Each row is a point on a landscape with many valleys, with its height.
From any point a ball rolls to the lowest of the 2 points nearest to it. It stops when none of these is lower. Distance is the straight distance between rows; heights are no part of it.
k971: [114 160  73 131 127 118 114 146  85 163 143 155 141  92 105  62 132 110
 109 141 104 116 147]  height 72.1
k928: [ 99  84 151 184 166 106 119 118 164 130 134 142 103 145 124 148 103 131
 182 164 137 127 155]  height 53.9
k881: [192 146 141 109 112 157 125 192  96 114 143 156 187 119 152 122 120 156
 130 104  63 142 145]  height 65.8
k87: [103 144  57  86 136 113  79 152 118  86 150 123 110  74 159 118 123  62
 124 115 148 100 117]  height 58.3
k619: [122 130 123 155 110 144  60 156 112 102 162  79 149 140 147 136 158  58
 139 115  78 110 109]  height 42.6
k734: [ 85 128 110 110 130 141 187  79 168 137 101 159 121 117 117 129 100 204
 140 136 156 128 125]  height 47.1
k830: [106 106 163 189 124 130 113 110 139 144 120 106  91 161 103 132 121 145
 157 156 123  99 124]  height 49.0
k422: [119 170 122 106 158 115 173 124 105 171 121 141 128  99  94  72 137 157
  84 133 119 169 171]  height 87.0
k732: [104 112 105 167 175  89 121 112 117 155 143 153  87 100 117  90 105  96
 147 174 175 110 161]  height 67.4
k38: [124 111 138 169 141  86 140 118  85 179 142 135 110 112 104 103 149  86
 117 162 122 150 174]  height 71.7
k340: [103 184  88 113 156 146 135 144 133 136 133 115 142 120  94  75 145 163
 104  92  69 141 121]  height 76.6
k487: [149 105 136 139 167 108 121  82 167 107 112 142 116 132 163 145 127  96
 152 111 157 151 154]  height 50.5
k169: [142 133 147 152 111 150 142  92 140 143 105  65  96 177 111 146 154 118
 110 110 146 131  99]  height 30.6
k742: [144 103 142 148 103  98 131 106 111 142  79 186 103 135  87 122  98 166
 147 163 152  74 118]  height 54.7
k709: [141 112 139 132 127 148 180  33 188 103 115 129 105 154 119 153 109 146
 149  80 183 121  85]  height 42.0
k43: [130 131 129 114 113 127 116 131 121 121 139 113  97 118 143 143 132  99
  93 144 197 112 122]  height 57.6
k268: [ 97 159  70 118 146 125  96 148 112 126 174 101 139  95 147 103 145  63
  92 134 141 134 143]  height 64.8
k846: [ 74 125 110  95 132 146 139 152 165 104 147 126 117  97 160 140 109 169
 111 168 199 118 127]  height 24.8
k390: [ 97 134 190 136 177 111 183 136 127 192 150 117 141 138  85  94 153 146
 129 129  75 194 158]  height 61.4
k639: [124 153 110 139 185 130 103 102 172  97 134 109 108 111 172 132 129  74
 129 111 183 138 133]  height 45.2
k247: [175 131 157 102  80 118 197 102 106 158  99 117 118 136 102 143 137 151
  74 137 158 171 127]  height 24.6
k198: [177 130 110 116 118 125 115 159  92 116 127 174 172 111 153 112 105 135
 139 124  74 111 154]  height 62.5
k573: [ 80 115 180 129 100 150 176 145 134 163 120 128 135 145 102 130 120 203
 128 170 122 138 142]  height 35.6
k246: [119 140 165 154 160 163 138 169 131 148 165 108 169 146 124 107 135 138
 142 112  65 144 156]  height 57.3
k338: [121 120 110  73  43 139 116 151 110 104 113 124  98 110 121 138 118 156
 103 116 138  98  73]  height 75.8
k737: [138 110 164 128 127 114 143 156 100 148 158 129 150 120 155 139 133 119
 101 155 129 183 189]  height 53.3
k897: [225 111 137 114 137 105 113  98  81 106 102 130 132 142 179 152 145  61
 159 122 149 127 142]  height 70.9
k379: [107  89 140 172 141 134  78 145 158  72 172 101  96 137 152 160 112  82
 159 151 195  89  84]  height 48.3
k539: [103 140 100 101 127 133 148 105 162 115 100 178 121 106 127 112  96 202
 134 138 160  90 123]  height 42.8
k330: [118 122 161 117 118 130 136 180 106 132 158 156 176 111 146 121 106 156
 124 166 112 149 182]  height 48.5
k195: [ 66 152 113 130 144 146 121 178 137 147 149 170 162 109  96  73 109 195
 143 133  71  95 144]  height 50.9
k617: [ 83 153 128 123 162 142 179  87 175 145 109 120 124 136 124 121 134 178
 131 121 135 163 143]  height 50.6
k508: [119  84 164 161 138 133 108 143 163  81 150 104 105 142 163 176  98 121
 154 163 203 113 114]  height 42.9
k861: [133 107 153 115  97 122 135 154 110 123 142 124 127 112 175 152 127 125
  89 161 182 146 171]  height 58.0
k576: [197 171 102 120 127 150 114 126 122 104 109 103 156 151 111 135 127 146
 131  84  58 138  87]  height 77.7
k467: [ 68  84 178 150 179 104 140 123 187 159 129 154 136 146 127 138 120 149
 185 161 100 155 165]  height 55.4
k192: [142 124 136 175 107 139  95  96 122 125 103  89  85 164  97 130 148 124
 138 121 125  78  82]  height 40.7
k336: [161  98 146 132  89 120 107 116 111 115  82 184 116 141 122 141  95 165
 164 138 141  64  99]  height 50.4
k301: [100 121 104  90 104 146 109 117 179  67 135 102  91 119 139 154 113 129
 132  82 196  91  53]  height 23.6
k361: [214 142 153 113 130 134 141 125 121 112 117 115 158 147 153 165 145 118
 125 105  99 188 147]  height 74.4
k715: [ 42 157 108 127 136 145 126 146 148 134 123 136 130 114  92  89 115 186
 133 141  96  94 121]  height 46.5
k447: [146 153 111 151 134 149  94 124 147 112 105 115 134 148  96 115 135 147
 152  86  43  95  84]  height 79.8
k722: [ 79 121 123 108 136 152 136 118 208  80 160  79  85 134 126 165 118  98
 108  95 227 105  67]  height 33.1
k578: [128 123 147 145 125 128  88 116 121 117 147  66  88 149 117 157 146  59
 109 117 193  99  99]  height 51.0
k589: [137 117 144 194 131 118 116 135  84 162 151 126 131 147 104  99 141  92
 128 141  93 132 157]  height 73.8
k99: [152 128 166 163 108 137 126 141  92 145 131 107 136 158 107 127 138 116
 109 134 100 143 140]  height 75.9
k610: [ 45 137 122 108 114 160  89 197 143 115 178  86 136 119 129 137 137 112
  94 127 122 134 124]  height 23.8
k681: [ 90 107 162 122 144 135 167 118 177 131 143 112 135 132 164 168 130 129
 130 140 172 187 177]  height 29.7
k859: [121  98 200 137  75 130 167 167  88 178 136 124 140 148 105 128 133 173
 106 176 121 148 151]  height 27.1
k807: [139 142 115 142 148  98 155 115 102 171  97 154 115 130  74  76 134 151
 114 143  99 140 151]  height 85.7
k200: [109 126 122 119 134 115 125 155 120 131 136 174 137  95 153 119  98 159
 134 179 150 130 173]  height 41.9
k188: [161 114 128 127 168  84 132 124 122 150 129 187 163 104 149 117 135 101
 141 121  72 182 178]  height 56.5
k601: [145 134  96 118  72 109 101 157  36 141 157 107 138 113 120 115 181  41
  95 145 128 108 105]  height 83.8
k492: [114  93 156 101 147  86 169 131 139 171 112 198 148 119 126 117 133 176
 133 150  96 179 167]  height 58.9
k547: [ 90 157  54 131 135 100 109 134  97 141 130 169  94  84 104  70 112 121
 128 145 125  78 125]  height 68.5
k20: [131 132 142  97  54 157 114 181  94 125 143  67 135 142 130 164 161 104
  53 131 149 131 104]  height 77.3
k524: [122 119 149 150 132 158 181  44 172 134 114  93  94 168 110 158 137 139
 122  99 169 143 101]  height 37.6
k54: [ 94 118 103 125 111 147  80 140 150  84 133 101 105 129 141 147 128 115
 134 112 136  94  87]  height 36.9
k449: [126 169  71 113 133 126 125 155  91 154 144 128 136  95  89  62 142 124
  82  98  81 124 114]  height 74.5
k684: [160 135 126 107  89 172 162  82 169  94  95 138 141 152 157 166 103 187
 140 105 125 121  97]  height 32.5
k917: [120 139 101  89  89 125 124 104 124 114  96 137  77 110  92 122 119 158
  99 112 167  77  66]  height 79.0
k781: [141 134  87 186 144 119  93 145  96 157 147 166 160 132 101  83 122  90
 177 129  48  81 135]  height 57.2
k35: [119 137 122 137 153 130 138 167 126 160 124 182 167 128  93  87  98 184
 148 126  66 113 154]  height 54.4
k824: [ 66 155 140 102 130 174 125 183 151 124 169  89 160 119 160 129 130 138
  85 129 130 156 147]  height 9.6
k287: [178 161 116  79  88 164 122 183 115  94 128 128 180 123 146 135 131 170
 104  98  86 132 106]  height 69.1
k176: [226 117 147 113 138  97 127 108 113 121 104 143 152 142 171 168 141  92
 149 112 108 177 148]  height 72.9
k614: [127 116 116  81  58 118  97 171  59 118 136  71 108 123 123 141 172  57
  66 120 152 113  92]  height 80.5
k490: [209 177 121 103 117 150 144 126 121 116 112  90 168 152 126 165 137 141
 111  87  90 180  91]  height 76.1
k786: [122 160 143 167 174 155 116 139 143 139 169  70 153 152 124 116 152  88
 122  97  91 172 153]  height 54.0
k300: [215 130 109 127 102 123 102 150  51 121 124 156 175 123 142 122 132 102
 146 136  79 107 128]  height 65.7
k895: [123 131  75 175 168  92  99  97 101 151 124 167  98 112  97  79 110 109
 157 154 137  76 144]  height 64.1
k623: [119 151  81 101 168 124  85 141 154  76 155 113 112  92 186 127 127  59
 121 103 185 111 129]  height 51.4
k837: [122 114  97 144 107 124  64 140  91 107 156  67 118 152 127 142 167  22
 142 113 101  94  91]  height 30.1
k727: [ 82 114 163 137 167 132 167 111 196 144 118 148 149 141 123 138 118 179
 173 127 102 162 158]  height 53.5
k535: [207 129 138 107  85 146 150  81 128  94  81 125 132 148 153 167 109 142
 140  97 141 104  71]  height 39.0
k136: [126 151 152 164 186 141 158 124 131 186 149 102 143 143  80  92 143 142
 142 104  55 171 145]  height 59.8
k236: [141 120 121 150 146  94 169  73 124 176  73 161  94 141  69 109 126 164
 140 128 114 127 130]  height 84.4
k69: [152 130  80 161 159  96 104 111  96 148  98 197 129 122 110  78 103 110
 171 144  84  80 148]  height 61.0
k153: [179 114 119 107 142  87 124 128 104 122 109 197 158 100 167 120 126 121
 147 136 104 140 178]  height 59.0
k756: [103  87 145 172 158  67 128 118 111 185 145 155 103 116 117 113 119  92
 144 176 143 145 174]  height 69.9
k181: [ 89 136  95 120 149 126 127 137 146 117 129 149 117  88 146 117 103 152
 126 148 168 123 146]  height 34.6
k196: [ 93  90 121 137 102 135  58 167 121  68 157 106 100 130 141 160 120  83
 160 130 140  73  78]  height 47.5
k831: [206 111 148 135  98 115 122  86 104 110  78 151 117 155 128 154 129 134
 160 128 125  99  99]  height 44.7
k245: [ 98 136 122 132 170 133 117 102 196  97 149  91  94 119 150 148 120  96
 122 117 223 126 115]  height 39.9
k973: [152 152 105  56  66 148 107 160 112  90 100 118 139 127 154 146 130 139
 102  83 110 126  74]  height 72.2
k588: [ 79 141 160 117 154 148 154 144 167 126 152 102 172 122 166 139 129 148
 116 138 132 179 182]  height 21.8
k871: [152 122 174 120  71 134 173 141  74 173 117 100 128 147 108 142 148 146
  60 157 152 163 138]  height 15.0
k26: [131 137 127  70  69 162 121 158 136  97 129  92 136 137 161 168 141 118
  72 110 139 132 105]  height 74.8
k488: [119 118 131 128 167 101 149 134 138 162 105 212 158 123 111  95 108 171
 159 135  74 138 166]  height 56.7
k963: [ 54 152 148 135 123 143 172 137 129 162 122 124 129 134  79 106 124 199
 120 162 132 115 134]  height 40.9
k650: [146 150 102 140 150 112 153  53 133 145  75 139  76 127  80  98 129 149
 137 107 150 105  98]  height 82.9
k452: [ 96 108 128  92  99 160 154 126 174  96 138 137 141 109 175 164 101 183
 127 146 196 120 128]  height 11.4
k521: [150  91 145 126 144 132 142  57 193  83 124 149 119 137 168 166 102 119
 174  97 181 135 122]  height 47.0
k907: [244 117 127 130 117  95 108 109  35 127 105 137 147 143 135 140 148  79
 145 143 102 130 132]  height 68.4
k625: [ 97  87 162 140 138 145 146 125 190  96 155 105 124 141 177 184 114 133
 138 151 208 157 153]  height 36.3
k243: [142 152 130 153 135 161  85 155 126 101 147  72 154 156 135 138 158  81
 121  84  66 141 114]  height 49.4
k373: [114 108 187 103 165 104 174 134 145 191 130 167 158 117 113 125 149 173
 134 130  74 212 155]  height 60.5
k962: [109 137 118  95  99 176 146 114 177  87 121 120 140 129 173 167 116 170
 122 110 149 122 110]  height 24.3
k792: [176 114 131 101  97  91 190  84 108 163  77 155 107 118 118 139 140 155
  99 140 162 154 129]  height 31.4
k940: [131 125 107 160 119 138  77 159 110 114 162 135 164 126 131 110 131  89
 160 118  55  91 121]  height 51.6
k399: [124 152  94 124 122 120 119  89 148 112  91 124  81 114  99 102 122 149
 132 103 153  86  71]  height 81.0
k696: [143 111 145 128 184  84 135  99 151 145 120 144 127 115 164 139 142  91
 143 129 122 189 174]  height 53.8
k67: [115 114 117 143 115 126  72 123 104 107 134  59  81 150 105 149 166  42
 128 102 150  86  73]  height 43.3

Where does a ball stop that starts at each point below?
k87 => k301
k373 => k871
k340 => k871
k336 => k452
k917 => k198
k153 => k169
k617 => k452
k449 => k837
k576 => k198
k390 => k837
k589 => k837
k20 => k198
k737 => k452
k268 => k301
k508 => k824

Call two points neighbours if one is among the 2 nearest of the other. Go from one point of each pair to the other, from neighbour to neighbour, staying as low as possible. Name the highest point that can't be avoided.
k837, k169 => k861
k837, k871 => k390
k169, k452 => k467
